A landscape with many peaks, sampled at points; each row gives a point and its height.
A climber steps from a point to whichever of its 3 nearest points has the largest rise for the distance, and stops where none of them is higher. Distance is the straight distance between rows; heights are no part of it.
pasud (h 597): [173 125 109 124 142  95 140 112 121 186 139 168 142 143 163 119 135  29
 135 119 102 155  95 102 145  67 166 155  10 166 133 169  92 122 108  87
 144 176 130 104 128  77  54 111 107 115 142]
gopos (h 867): [146 105  93  80 142 131  80 152 137 140 178 164 148 148 129 106 166 130
  97 159 139 151  81 151 154 119 156 166 151 154 149 143 113 136  95 117
 146 144  92 167 161  85 151 135 151 105 133]
giko (h 820): [150 138 135 118 130 105 127 107 146 191 126 123 121 150 141 121 176  89
 105 107 115 129 125 133 120  87 150 183  31 139 143 171  94 102  95 120
 152 147 121 101 148  52  76 139 118  97 126]
Kol (h 793): [117 163 164 162 139 123 123  99 181 113 137 127 127 102 100 142  83 171
 148 153 101 128 129 135 138 117  98  83 137 138  83 112 161 142 150 143
  99 115 126 149  95 167 139  97 137 119 148]
Zerul (h 340): [166 136 153 194 119  95 141 104 150 155 122  73 135 120 158 131 145 155
 109 126 143  95 166 176 122 100 154 153 121  85  73 152 153 105  91 115
 145 106 147 128 136 101 111 111 130 120  70]
Pulek (h 781): [123 121 109  62 159 138 143 127  45 120 121 185  97 124 138 168 143 100
 123 128 180 114 162 131  92 162 149 125 112 113 154 140  90 103 102  80
  90 107 157 118 164 172  98 180 145 166 101]
Guka (h 140): [ 93 122 143  85  82 172 140 137 115 112 111 121  73 125  91 121  79 156
 118 172 110 121 116 101 119 129 114  62 143 126  98  97 126 157 151 174
 117  92 129 105  90 132 158 116 136 177 129]
negu (h 573): [164 133 124 183 157 129 141  90 154 134 104  58 149 115 127 136 141 142
 119 110 115 111 165 135 136  89 133 141 142 140  89 144 152  97 129 108
 119 108  89 124 109  78 109  79 155  98 106]
nuba (h 431): [ 92 103 126  88 117 182 126 153 101 121  98 153  86 144  83 127 100 157
 108 168 132 118 151 116 111 137 108  85 124 129 122  76 114 162 152 144
 111  90 158 106  67 131 150 150 174 154 162]
Lodar (h 724): [ 98 108 172 164 120 115 143 146 103  92 130 114 133 124 126 130 112 158
 161 126 150 121 132 108  98 143 129 101 146  89  82 113 144 130 122 143
 162 155 162 108 108 211 122 162 135 143 131]
mepov (h 242): [113  97  86  78 129 177 118 218  77 115 113 184  72 171 130 107 132 146
  67 147 170 161  73 121 140 163 100 102 174 108 160 103 109 135 136 108
 136  98 155 125 136 101 160 155 160 140 121]
mupi (h 392): [166 132 144 152  91 126 112 118 184 124 101 144 132  77 147  90  96 143
 113 128 108 147 106 153 160 154  82 107 128 164 154  77 170 162 184 181
  79  93 119 114 185 135 164  82 134 101 179]
goko (h 406): [113 153 152 129  65 133 120  85 172 133 108 105 117  81 103 103  66 115
 139 155 107 156 121 120 164 157  93  83 129 155 127  81 148 169 213 183
  86 134 139 108 127 175 160  92 134 110 188]
pap (h 537): [ 48 160 157  94  58 127 125 106 109 114  97 118  94  93  94 126  71 113
 161 163 102 160 150  94 159 164  94 103 146 113 152  94 139 178 245 164
 107 163 103 129  99 207 145  78 125 129 135]
saliz (h 818): [131 149 164 196 157 106 156 110 223 100 119  86 142 101 129 158 110 149
 122 104 103 103 152 129 159  95 125 112 150 134  92 106 149 116 157 144
  44 117  84 138 119 131 132  69 164 120 130]
gil (h 737): [ 96 152 160 120 105 142 142 108 116  72 126 109 103  94  83 127  69 158
 173 161 132 113 136 112 117 121 105  80 138 111 104  93 149 168 172 146
 130 141 118 135  66 186 159 112 129 143 162]
Zam (h 62): [133 125 162 148 141 117  98 109 128 117 135  99 132 132 121 135 111 185
 117 155 139  99 144 166 108 126 141 102 153 110  91 119 150 120  85 135
 145 107 142 144  96 139 127 121 122 145  98]
Retu (h 436): [149 103 118 209 123 159 143 119 205 151 112 102 143 130 127 104 130 115
 105  93  85 171 129 110 146 106 102 163 154 220 153 107 167 126 138 137
  86  85  83 124 167  38 156  61 107  71 151]
rup (h 397): [109 113 141 115 132 175 148 130  96  88 113 124 114 123  92 148 107 142
 131 147 139 112 134 130 107 151 126  63 150 118  97  91 113 152 110 151
 141 108 136 103  72 173 131 148 150 138 137]
vaba (h 490): [134 124 106  77 128 104 152 113  76 128 119 191 125 110 169 156 179 144
 133 101 157 113 107 136 104 147 158 151 130 122 166 137 101 111 108 121
 125 128 161 104 146 172 112 185  89 130  91]
Bikit (h 784): [135 107 113  89 150 151 129 141  54  76 112 173  96 132 171 165 134  79
 149  81 137  93 169 136  83 189 134 142 147  93 156 135  86 126 141  99
 128 148 169 101 117 201 104 190  99 165  73]
sotat (h 819): [106 177 176 165 124 113 103 110 161  97 152  87 109  91  89 161  92 144
 165 160 116 139 154 138 157 105  88  94 131  96 110 117 150 136 168 155
 116 123 119 120  98 209 164 111 131 105 149]
Lepin (h 702): [145 110 128 114 135 128 133 147  95  85 104 132 125 126 154 125 146 112
 147  60 146  99 148 117  73 168 113 136 128  70 143 126 147 133 130 124
 131 147 188 111 133 215 109 194  95 167  52]
dumap (h 430): [135 163 149 110  89 124 106  92 179 124 129 104 121  88 112 105  86 150
 135 150  89 151 140 134 163 137  95  67 156 133 115  76 163 181 198 185
 113  86 131 107 167 173 159 101 133 116 159]
Rusak (h 829): [100 148 172 205 147 120 149 171 112  89 143 114 144 130 104 118 120 143
 188 103 132  65 170  95 125 137  75 101 129  67 116 111 151 116 162 129
 115 116 165 151 138 247 116 130 106 138 164]
toz (h 887): [126 128  75  81 143 128  91 161 115 111 144 143 136 142 123 135 149 139
 122 131 150 157  58 136 166 139 124 147 181 150 157 149  87 120 121 114
 169 155 119 157 166  95 138 141 138 108 120]
semuv (h 840): [132 154 174 180 143  94 123 116 176  93 161  89 138 122 103 138 112 162
 142 113 121 121 147 148 142  90 120 103 130 117  85 121 167 123 129 158
 115  92 139 148 111 137 114 104 166 124 124]
moli (h 845): [150 127  86  86 146 112  91 138 123 134 186 147 160 163 120 117 156  97
 104 167 112 181  78 166 165 112 156 164  90 138 171 188  89 108 104 112
 175 182  87 170 150  83 126 122 142 110 149]
zimo (h 362): [168 154 133  92 118  71 132  94 106 168 132 150 112 143 146 141 157 146
 128 125 131 111 107 143 103  97 163 162  71 102 148 163 134 134  91  96
 138 158 150 116 170 145  83 173  70 131  74]
vidu (h 608): [ 57 148 174 116  66 134 140 110  99 114  99 107 100 111  63 135 100 129
 178 158 101 158 183 118 168 173  94  93 119 140 144 129 125 180 210 168
  96 156 127 135  87 203 151 104 146 115 149]
sidop (h 616): [ 86 104 108  95 131 182 130 157  85 123  98 148  94 139 113 114 105 137
 125 162 171 116 139 133  87 163 132 104 152 121 125  98  96 123 108 125
 116  98 143 116  97 153 149 162 152 154 144]
biloz (h 75): [ 89 133 123 107  89 156 130 145 151 116 110 151  85  94 115 122  88 124
 104 151 120 152 124  86 146 134 108  75 157 133 122  72 135 158 188 185
 106 101 137  83 129 130 161 120 145 145 166]
vufel (h 882): [148 145 132 104 145 108 124  95 117 172 132 145 148 152 163 111 163 106
 116 116 122 115 125 146 127 107 153 175  51 109 161 183 104 130  76 102
 140 148 123 124 154  97 102 147 102 134 103]
Bezof (h 560): [118  97 150 105 130 162 153 158  94  89 119 113 114 136 140 120  95 158
 160 150 170 108 142 119  78 152 131 100 151 116  93  98 121 118  96 129
 135 115 139 123  89 210 119 164 143 176 137]
fuvu (h 775): [115 102 107 107 154 154 142 151  61  51 106 144  91 137 167 169 126  90
 159  93 142 105 162 138  67 186 150 124 154  72 134 144  94 139 155 110
 125 105 199 103 100 178 110 163 103 163 125]
lut (h 798): [ 88 191 160 157 109 107 138 122 138  88 137  89 110  95  57 127  87 118
 204 145 117 137 160 103 135 126  84  98 101  91 124  88 160 147 167 144
 108 125 118 142  86 231 154 103 129 125 161]
Barig (h 482): [192 111 114  76 147  73 139 141 107 181 182 177 141 125 151 127 146  87
 123 134 124 138 104 119 148 107 164 166  29 139 156 174 106 122  74 100
 157 162 145 131 159 108  96 151 106 101 147]
puzor (h 792): [137  95 120  56 153 127 148 127  60 136 112 191 117 109 171 164 131 109
 136  74 150  96 162 132  94 187 150 138 125  86 156 124 105 125 122  75
 126 120 161 123 149 182 106 193  91 153  70]
migu (h 383): [150 129 131 143 105 131 113 103 197 124 122 126 142 102 118 107  95 126
 112 125  88 157 119 116 164 124  98 107 145 162  99  96 164 146 152 179
 104  88  87 112 158 107 177 126 133  91 145]
Ligun (h 442): [198 109 134 111 153  87 138 115 140 182 113 138 137 118 162 122 157  49
 136  96  82 114 107 121 130  91 176 184   7 144 125 169 100 142 135  80
 146 186 141 105 151  74  64 149  61 119 119]
podiv (h 384): [108 164 131 117  89 138 143 110 167 127 109 113 130  80  91 110  73 145
 151 167  91 145 132 109 172 150  85  62 145 142 117  68 136 156 181 189
  96 122 133 102 138 161 167 102 128 126 176]
voruf (h 613): [168  91 103  89 157 102  62 142 156 141 155 156 187 124 127 129 133  98
 109 106  81 209  60 147 155 123 142 166 106 163 159 157  55  84 138 104
 184 214  93 155 147  81 120 121 117  85 160]
Zil (h 336): [112 119 114 133 125 131 113 141 145 136 147 126 165 133 102 111 151 163
  95 163 141 113 108 141 128 134 130 115 166 128 123 127 171 121  85 162
 126 119 108 150 139  87 183 124 127 122 118]
Zeviv (h 437): [106 113 116 101  98 178 143 172 135 113 124 176 112 127 104 126 122 154
 110 172 126 137  93 118 137 141  91 100 174 158 122  70 157 125 140 168
 123 102 111 114 170 104 201 129 118 145 149]
vif (h 846): [165 103 108  34 146  86 168 110  62 142 101 210 133  87 178 152 131 117
 130 111 106  89 116 115 115 163 143 133  91 102 172 142 123 125 132  90
 139 151 166 117 159 170 108 187  66 149  51]
dad (h 484): [125 129  94  67 126  94  95 101 120 147 163 146 155 155 132 113 163 139
 102 145 146 119  99 136 112 131 158 149 116 117 131 147 110  97  50 111
 158 138 114 133 165 120 112 159 112 131 121]
valot (h 176): [126 108 123 108 107 161 106 126 134 133 123 149 120 129  94 127 106 157
 135 156 121 112  92  99 119 122 121  78 191 158  93  93 177 126 127 174
 126  92 111 103 121 131 153 140 137 154 151]
dodar (h 906): [153  86  75  73 133  99  92 139 132 102 170 135 152 146 111 143 128  99
 104 106 130 158  47 142 187 121 157 171 135 165 168 173  81 131 128  94
 168 189  94 147 145  84 114 151 134 138 146]
goten (h 772): [140 110 105 117 130 126  87 109 138 167 172 114 148 159 116  92 158  75
  83 127 110 163  99 127 139  83 157 152 100 151 151 177 106  91 111 129
 144 184 111 155 140  49 110 130 148  89 148]
tuto (h 416): [138 132 101 183 129 169 134 109 192 161 109  82 147 118 129 115 150 114
 113 108  85 146 149 113 153  97 121 147 158 188 141 138 148 108 114 115
 104  92  89 144 112  63 128  76 124  91 119]
guve (h 564): [168  74 113  91 146  79  97 146 123 144 182 181 156 121 153 133 134  77
 124 110 103 183  66 128 156 128 149 153  58 162 174 175  73 103 109  97
 173 176  79 145 133  79  87 129 124 148 160]
guku (h 386): [139 136 124 232 100 153 158 142 203 139  95  85 134 131 153 101 117 130
  92  99 103 162 134 131 167 130  86 146 144 243 162 103 138 134 146 141
  87  71  92 111 150  66 148  57  94  73 161]
nup (h 727): [ 68 171 200 174  87 114 162 165  91  99 133 135 131 108  72 134 138 134
 217 148 121 141 194  83 144 146  85 117 108  97 116 128 146 150 196 138
 108 158 123 130 104 250 159 126 136 117 172]
Zin (h 427): [150 137 142 168 142 146 131 100 193 112 109 105 147 103 118 143 124 165
 121 146 100 123 117 148 177 118 112 110 150 160 107 127 175 150 140 148
 103  71 101 132 128  98 162 111 147 110 135]
fose (h 237): [143 128 133  97 129  84 133 113  97 119 141 115 140 122 167 121 139 142
 147 114 156 117 122 151  88 143 141 155 133 103 139 165 121 137  71 122
 146 133 152 125 140 162 112 166  88 141  87]
Zas (h 308): [124 113  86 134 100 144 113 147 173 115 133 145 131 117 122 105 117 170
 118 148  79 138  92 133 160 140 127 105 170 172 128  90 165 107 115 176
 119  99 117 119 157  75 209  94 132 122 132]
lazir (h 418): [146 146 173 150 136 145  91 120 211 111 118 122 137  92 129 133  79 156
 125 135 102 126 120 151 163 124  98 104 147 152 114  91 157 156 170 170
  96  73 120 117 154 107 171  93 144  86 151]
nus (h 59): [123 126 136 130 102 140 118 119 169 106 159 117 133 105  81 130  98 172
 113 169 103 131 140 144 144 142 112  89 165 121  77 108 174 121 135 157
 125  90 118 132 110 129 117 120 147 145 124]
zivu (h 459): [ 86  87  71  82 139 182 132 178  92 102  93 194  74 145 112 124 110 155
  78 135 171 138 114 126  97 147 104 108 138 114 126  85  91 129 110 119
 125  81 164 125 103 144 164 158 165 165 119]
febav (h 817): [143 109 112 111 143 117  83 147 152 163 168 156 146 158 133 100 152  78
 108 119  95 179  98 136 159 106 146 171 129 147 160 174  88 102 124 105
 173 185  92 141 143  77 126 119 123  90 157]
nimap (h 865): [144 109 102 190 127 150 120 140 166 134 136 115 145 127 141  90 129 135
 115 139  76 151 130 111 163 113  78 152 159 206 140 123 145 125 107 140
 134 111  96 147 159  36 174  81  98  90 146]
duvud (h 778): [ 88 154 176 150 115 112 136 143  97  98 140 128 121 105  60 134  76 127
 190 153 144 112 156 108 124 142  81  96 126 113  95  90 142 134 166 143
 134 128 127 141  73 230 143 131 131 149 163]
Sudof (h 639): [138 114  71  77 129 166 110 161  46 125 104 206  89 160 114 158 133 130
  69 136 175 146 128 111 104 157 110 128 134 130 156 158  53 118 129  66
 115  66 150 131 128 161 159 138 183 159 123]
kas (h 833): [101 149 190 222 158 100 120 136 134  98 154 103 138 106 145 145 134 139
 183 105 136  91 169 119 128 136 106  85 133  91  93 119 151 143 138 159
 117 143 164 133 124 195 119  88 121 153 122]
Vog (h 374): [155 125 135 189 107 150 134 102 202 119 125 118 143 126 145 120 104 140
 108 127  91 140 130 132 157 133  76 122 136 192 124 114 150 121 131 162
  89  77 105 127 165  68 161  80 124  62 141]
vake (h 799): [174 143 139 149 126 114 122  99 113 178 115 110 133 161 154 107 170  86
 141 107 130 103 128 139 133  88 169 193  62 114 131 163 121 115 113 100
 135 180 128  80 151  63  83 126 102 121  91]
gege (h 197): [173 124 147 106 141 106 120  84 125 148 106 118 121 133 163 131 160 146
 134 106 127 119 129 172  89 115 171 169 105 102 130 150 166 151  94 108
 162 136 160 118 169 132  91 160 118 120  82]
Kipe (h 760): [174 141 157 116 137  99 146 112 124 166 111 131 135 135 179 143 158 114
 153  73  98 106 108 131  89 126 170 219  58 116 138 168 111 161 127  87
 155 171 158 107 174  84  83 139  89 122  75]
rada (h 485): [132 140 130 204 129 140 174 101 190 126 111  76 174 125 141 133 142 119
  96  98 119 118 168 120 147  95 163 135 150 190 127 133 172  87 144  98
  79 112  52 144  95  51 111  96 132  79 103]
Gozag (h 765): [126 127 133 122 121 145 148 151  96  62 115 136 107 142 161 136 140 103
 159  81 153  98 134 132  70 183 119 146 137  98 163 101 113 153 131 121
 129 130 190 123 122 209  99 171 107 178 103]
Purog (h 606): [137 105  73  74 130 126 108 175  69 110 134 188  80 137 120 170 160 154
  78 146 147 156  88 122 148 143 116 129 159 139 175 121  63 121 143  79
 134 100 141 173 132 135 144 137 168 136 114]
bub (h 393): [135 112  91 223 136 138 115 142 166 153 117  74 139 131 160 101 136 122
  85  96  90 178 141 117 155 113 104 133 170 226 183 128 143 117 145 122
 109 114 100 154 149  45 152  82 107 102 143]
pilas (h 574): [ 88 128 156 100 101 146 153 118 123  98 121 110  91  96  73 137  73 144
 149 165 129 135 149 104 137 145 104  69 119 143 111 101 119 160 175 169
 100 125 130 119  77 184 148 123 161 134 167]
Mero (h 803): [107 101 156 167  94 140 152 186  81  62 111 121 133 146 118  94 157 109
 179  94 139  62 181 109 111 188  89 154 134  73 135 122 120 158 145 144
 115 162 176 134  95 216 124 171 108 172 162]
foti (h 898): [135  91  88 153 128 142  99 181 149 155 149 122 157 161 160  71 141 109
 112 113  79 199 118 135 143 110 139 170 157 181 165 128 132 101 123 122
 170 172 114 158 177  29 145 107 111  86 136]
deru (h 690): [130 120 134  97 140 145 129 140  95  84 113 147 140 154 168 152 112 157
 154 115 167  89 146 138  82 169 135 115 163 101 128 108 117 141  93 124
 136 125 163 117 112 197  99 180 115 142 109]
Rezog (h 620): [160 113 112 111 163  98  86 130 136 165 156 156 142 152 144 136 128  43
 114 108 128 174  85 120 135  94 125 165  37 159 158 174  86 112 111  94
 149 183 127 133 127  58  80 110 123 105 156]
kobop (h 815): [ 66 172 201 202 114  97 141 159 142 116 186 119 131 107 107 144 101 130
 210 131 126 102 165 106 143 136  89  91 113  69 127 120 155 122 159 127
 105 123 154 140 133 208 155 111  88 119 175]
birav (h 682): [ 72 185 179 105  96 135 142 131 106  91 115 104  98  92  53 132  81 139
 169 186  98 135 165 104 143 142 126  95 141 112 131 108 146 170 220 157
 102 163 102 133  82 223 163 135 137 120 188]
fofi (h 652): [128 152 112 161 142 157 115 102 175 163 134  68 156 158 115 122 132 110
  79 122 109 130 125 150 125 106 137 154 127 158 114 158 144  97 104 120
 120 135  89 159 109  44 124 110 137 102 120]
feno (h 569): [124 123 115  75 122 157 134 141 110 136 138 142 133 157 110 120 153 151
 104 168 180 140 117 121  96 150 148 111 155 119 126 120 153 120  93 120
 126  99 122 147 137 141 107 149 148 149 125]
Nuli (h 897): [132 128 158 174 117 103 124 132 127  99 135 114 130 122 164 109 128 166
 172 102 137 100 137 124  87 143 126 120 135  71  98 122 153 164 123 147
 140 142 183 143 122 194 105 129 104 164 101]
limem (h 584): [124 118  75  54 132 121 113 180  84  95 115 168 103 148 129 149 149 117
 103 139 161 148  66 123 172 144 144 133 178 127 180 156  66 128 124  96
 151 139 117 164 158  82 134 137 140 138 134]
Tena (h 295): [121 130 160 116 105 143 146 122 146  99 140 138 127 126  92 147  93 153
 130 144 156 124 146 131 121 128 128  80 159 125  89  84 146 149 105 167
 134 117 135 132  84 176 141 144 149 153 145]
sala (h 395): [144 100 108 186 134 161 116 138 173 138 136  92 151 139 109 105 142 150
  72 124  90 142 129 118 156 106 102 138 166 171 121 137 162 110 115 140
 116  99 105 168 135  39 177  68 113  96 114]
tulob (h 880): [137 102  88 143 146 126  91 124 164 145 160 120 160 136 134  95 144  87
  97  89  76 195 103 107 120 100 139 163 136 165 184 126 101  98 117 107
 166 196  95 141 119  22 145  97 125  79 143]
telid (h 750): [106 109  67 111 119 151 112 162 161 125 171 145 169 163 120 106 165 135
 115 147  98 150 101 141 138 108 126 137 172 149 154 140 140  93  93 153
 168 154  95 147 184  52 167 102 118  97 114]
mufer (h 746): [171 152 117 154 148 118 120  63 146 175  96  79 165 142 147 115 166  96
 123  96 128 112 138 135 118  82 201 181  93 119  99 145 123 116 141  92
 165 170  88 133 107  61  87 102 116  88 120]
Betu (h 605): [124 133  95  65 130 130 124 124  53 160 148 163 116 143 156 139 157 134
 108 156 203 125 114 124 103 137 154 118 143 122 157 134 120 101 102 103
 125 134 150 129 141 153 112 156 128 147 103]
fes (h 405): [ 31 137 184  88  44 161 157  90  94 130  93 117  76  91  98 108  97 124
 126 175 107 165 161 108 157 162  84  91 107 124 137  84 126 193 229 192
 110 141 153 110 103 186 147 103 153 122 178]
Ran (h 272): [115 150 149 124  87 122 125 137 159 130 116 144 122  93 123 124  92 131
 120 158 120 146 104 121 153 133  82  83 153 150 122  79 172 165 170 185
  85  91 109  94 162 123 177 104 125 109 176]
tir (h 738): [ 94 122 171 144  90 132 159 150  99  83 134  97 111 133  92 137 106 142
 172 140 137 108 147 124 126 151 111  91 146 107  85 100 138 139 139 149
 138 111 148 133  63 213 151 167 147 163 166]
zunir (h 769): [118 112 104  94 143 168 155 123  53  89 118 165  76 157 147 125 118 123
 122 128 195 118 175 135  82 153 121 117 142 101 146 120  99 111  91  73
 113  93 172 118 100 188 112 166 138 149 132]
toze (h 224): [130 122 157 129 139 104  91 103 132 156 164 110 172 130 148 146 141 176
 138 146 154 119 134 174  98 124 144 151 149  94 111 143 154 107  88 114
 149 127 145 129 143 114 124 141 124 122 123]
Liba (h 466): [119 151 147 214 173  85 140 102 175 117 106  54 154 110 162 150 163 124
 153  60 146  95 173 123 125  99 140 128 132 113  73 127 141 116 141 144
 119 111 118 116 135 119 115  76 166 129  95]
sema (h 733): [106 116 145 138 127 152 155 156 104  73 115 130 108 146 132 116 133 127
 178 100 156  89 157 125  92 187 111 109 147  54 135 108 134 140 110 144
 132 117 179 127 105 230 118 173 109 161 161]
fepot (h 523): [127 118 120  87 118 160 133 133 104 112 123 141 113 161 112 141  98 153
 134 155 189 129 128 134  97 150 147  95 156 114 103  98 156 119  84 135
 147  98 146 125 110 159 127 165 136 164 135]
Nur (h 870): [164 125 121  65 129  68 153  93 104 174 140 160 128  92 190 142 152 131
 130  86  99  98 107 153 130 145 157 169  75 118 159 157 123 146 109 112
 154 142 143 118 167 132 100 190  70 121  82]
veka (h 288): [194 132 113  77 144  81 171 139 122 183 140 177 136 117 169 130 139  97
 129 118  73  96 100 129 138  97 156 178  19 129 140 180 117 150 146  90
 154 156 154  90 173  93  84 169  90 139 103]
dibid (h 225): [139 131 138 140 104 152 127 141 180 142 134  98 138  93 125 135  98 161
 114 169 108 122 110 135 151 112 107  95 164 156  81 122 166 119 125 181
 116  83 116 128 132 110 174 118 146 125 138]
Vogu (h 531): [131 132  76  74 138  81 122 156  72 147 137 167 131 135 123 146 167 112
 125 145 186 126  92 145 132 134 169 155 105 121 169 167 103  86  83 117
 123 116 130 139 152 143  96 176 110 144 120]
Pebim (h 832): [ 94 132 174 202 110 126 150 169  65 100 110 135 109 134  68  96 118 136
 172 106 155  87 201  89 124 166  97 122 124  70  98 116 124 134 154 135
 122 147 140 137  74 224 144 154 143 164 166]
Famiv (h 609): [151 142 119  51 137  69 156 110  77 158 129 169 118 106 181 133 156 120
 138 105 155  86 115 127 116 150 172 172 100 109 170 145 119 129 116 105
 136 139 147 113 172 141  98 190  82 138  90]
pugur (h 816): [119 170 166 213 158 101 150 112 166  96 166  84 135 109 155 156 106 155
 179 118 115 121 161 144 125 102 126 114 119  97  93 112 143 133 130 126
 102  82 116 123 112 150 111 106 132 115 122]
pek (h 155): [133 120 119 132 135 145 112 116 164 144 150 122 153 151 109  96 132 141
 110 145  82 130  97 152 126 103 117 122 162 147 126 161 166 116  92 170
 121  99  99 155 133  55 165 105 127 121 104]
Vabin (h 555): [120 152 142 120 120 143 128  94 172 127 136 107 125  87  85 119  83 162
 138 144 115 128 120 123 153 128 117  69 147 134 106  94 168 158 141 206
 111 102 114 111 116 149 154 106 129 120 171]
bezo (h 848): [135 133 119 133 127 121  93 104 133 185 132 103 151 159 135 138 165 110
  94 142 136 129 120 143 124  82 147 175  68 107 129 168  95 124 107  99
 166 156  99 131 134  52 119 130 128 109 147]
nen (h 694): [143 117 103 136 144 144  86 121 152 193 132 140 165 152 160 110 152  36
  94 112 103 172  86 127 127  84 161 172  89 151 145 171  74 100  98  76
 144 208 105 136 126  54  72 122 112 121 143]
rigi (h 677): [ 97 112  88  56 136 171 134 153  36 127 122 171  79 169 124 133 135 124
  88 152 184 135  98 119 115 147 134 141 137 123 137 132  93 118 108  91
 108 106 154 143 126 143 130 161 169 152 122]
Zabeb (h 773): [153 116  80  69 140 127 154 141  44 135  90 204 109 107 176 145 154 114
 120 109 158 108 157 100 107 192 144 116 127  90 176 162  75 100 153  93
 126 133 179 128 137 153 105 170 110 167  80]
fiv (h 688): [120 121 118 156 117 129 120 106 138 163 124  91 149 164 142 126 165 132
  95 147 140 130 141 152 125 105 149 171 123 130  88 192 141  92  81 111
 160 131 109 131 131  63 111 106 137 113 100]
suzo (h 866): [138 132  71  61 138 121 113 149  45 125 144 196 109 158 125 136 152 122
 109 153 180 135  82 122 129 147 147 139 162 131 172 136  64 100 124 104
 145 141 128 166 150 127 115 157 153 147 124]
ver (h 541): [136 150 127 106 124 112 113 100 132 170 141 105 144 135 134 134 171 143
 137 153 164 104 156 159 119 104 166 169 100 129 103 152 127 113  60 128
 157 146 140 119 148 106  91 135 128 123 122]
felal (h 741): [129 148 141 157 141 104 122  93 134 153  93  73 151 133 147 149 170 126
 152  93 123 109 126 150 124  99 187 163 107 119 105 178 149 109 117  97
 152 159 127 114 135  76  96 125 118 123  76]
sozib (h 394): [124 151 150 224 171  90 167 125 174 127 116  59 170 133 155 139 150 108
 129  75 132 118 174 137 105  98 145 143 139 143 103 123 137 106 149  92
 107 108  46 113 127 126  94  38 146 107 104]
sisit (h 396): [114  98  63  63 140 172 111 196  77  87 102 219  63 147  87 134 140 145
  75 161 144 151  94 123 112 149  87  91 140 129 147 120 100 130 128  97
 146  77 155 140 101 135 185 132 175 141 115]
vel (h 637): [144 159 133 185 134  84 145 105 144 153  85  46 137 141 146 116 164 104
 138  96 141 111 143 117 106 102 173 151 121 103  97 133 143 112 134 116
 143 152 117 113 128  96  78  85 127 115  67]
Tid (h 831): [141 170 161 195 144 115 128 118 219 105 130  78 103 101 126 168  98 142
 134 128  93 135 148 155 166  89 109 101 149 123  76 118 142 146 165 137
  84  98 117 113 119 133 138  96 155 104 138]
Fadu (h 857): [106 150 173 229 166  99 131 122 162 120 166  77 133 107 145 133 147 137
 179 102 130 108 154 134 124 105 128  98 127  78  95 129 144 162 121 135
  95 125 120 135 125 159 101 105 144 175 108]
vadud (h 828): [118 152 180 199 155  93 121 134 134  95 157 112 135 118  84 137 103 165
 190 145 109 117 161 122 131 118  81 112 128  96  84 114 147 133 143 160
 116 137 143 127  92 210 153 124 139 128 161]
Ter (h 780): [132 134 103 134 144 164 113 101 152 186 153  89 178 157 126 120 172  86
 104 120 111 138 131 132 128  99 139 177  83 149 135 161 133  89  73 108
 153 168 101 136 117  47  84 103 120 106 127]
bunes (h 744): [122 130 105 176 141 157 114 143 176 173 156 106 177 137 125  96 141  84
  83  98  85 152 114 101 143 104 139 177 155 168 157 148 105  99 119 131
 136 134 106 154 110  21 122  98 115  92 147]
lil (h 287): [ 79  83 150  96  85 158 141 144 105 112  95 142  84 118  86 109  78 124
 102 143 123 140 173 105 153 133 104  68 126 138 142  90 117 182 196 161
 121 129 137  98  82 152 172 144 169 157 161]
Fam (h 458): [130 107 166 202 141 111 113 103 145 107 119  91 114 129 177 126 143 160
 159  73 135 104 142 133  90 120 130 135 124  74  94 133 131 159 107 141
 135 146 168 123 148 136 101 129 116 143  86]
gapo (h 774): [137 117  85  87 168 157 140 110  34 119  95 206  91 122 167 167 142 117
 139 102 176 113 157 138  71 172 127 107 136 101 181 157  83  93 109  91
 105 127 168 105 153 189 105 175 141 157  89]
tamu (h 423): [ 77 107 102  71 104 175 156 175 106 108 119 167  88 139  94 109  97 134
  96 169 174 129  92 104  97 147 113  87 161 137 135  68 143 136 108 158
 128 113 131 124 113 131 151 147 118 174 135]
Lapu (h 398): [136 120 140 182 149 119 118  98 170 151 129  82 151 129 131 146 111 166
 119 138 116 113 158 144 144  87 119 107 146 124  85 141 177 112 113 108
 124 102 121 122 112  76 141 118 152 114 120]
gef (h 701): [127 157 163 189 150 108 143  90 165 115 119  87 137 125 136 141 124 174
 134 114 127 112 154 160 137 109 138 156 136 135  80 132 156 122 147 139
 113  96  94 120 101 109 102  84 148 128 104]
nonaf (h 787): [166 149 144 147 140 104 143 101 128 153  79  71 160 149 161 112 163  88
 161  84 117 100 131 118  82 105 163 198  87 128  95 148 123 128 118  95
 156 169 131 108 143  72  95 111  97 115  94]
Lal (h 444): [131 138 167 195 125 152 157  98 222 121 105  88 152 118 135 135  99 148
 104 115 111 108 150 125 176 104 115 150 155 191 123 131 172 115 153 133
  81  84  71 145 116  83 138  84 152  87 135]
gipo (h 623): [144 127  73  63 118 108 116 163 103 123 151 187 101 139 125 157 151 121
 108 152 151 136  51 119 140 145 153 157 136 144 178 151  72 110 101  86
 141 152 102 172 156 134 134 143 151 148 132]
Kug (h 728): [118  88  95  89 165 176 138 141  61 129 116 159  73 148 129 153  89 134
 105 120 196 136 129 144  82 155 140  96 147 119 132 103 100 117 108  84
 123 104 158 143 101 150 150 162 163 166 115]
div (h 814): [146 127 102 104 133 126 105 128 146 176 154 132 171 161 120  92 145 109
 106 154 138 159  93 128 134  98 141 157 116 133 138 164 133 120  99 116
 150 152 121 165 152  63 137 129 148 112 123]
banu (h 628): [122 158 152 216 175  96 130 118 157 141 119  94 150 117 171 127 135 173
 151  93 136  90 131 147 117  99 138 122 132  95  85 119 142 143 106 140
 133 126 129 129 120 123  87  82 141 137  66]
tem (h 627): [160 138 113  71 144  74 125 110  87 186 145 169 151 128 145 142 151 119
 132 136 145 122 116 129 126 123 160 175  75 129 143 157 104 120 101  97
 147 145 148 125 156 105  96 177  96 139 124]
mas (h 527): [106 105 141  97 109 158 154 132 100  91 117 105  99 127  82 129  82 127
 132 156 136 118 152 108 123 152 105  77 142 115 104  95 120 130 156 151
 133 130 154 114  53 183 149 158 136 169 148]
dod (h 528): [116  99  86  89 112 154 135 163 121 124 151 142 125 140 106 123 129 133
 104 167 152 125  84 114 130 145 136 103 188 127 138  92 153 122  93 155
 122 113 112 142 156 109 159 140 135 142 120]
Nopi (h 771): [160 135 125 128 123 116 119  94 127 190  99 106 148 155 147 121 168  58
 117 100  98 145 123 127 118  67 158 188  50 127 132 164  92 117 115 102
 150 169 100  75 123  58  59  99  93  97 146]

For each start below, name the point where the climber stops.
fes => Nuli
lil => Nuli
goko => semuv
biloz => semuv
Lal => semuv
pap => Nuli
mas => Nuli
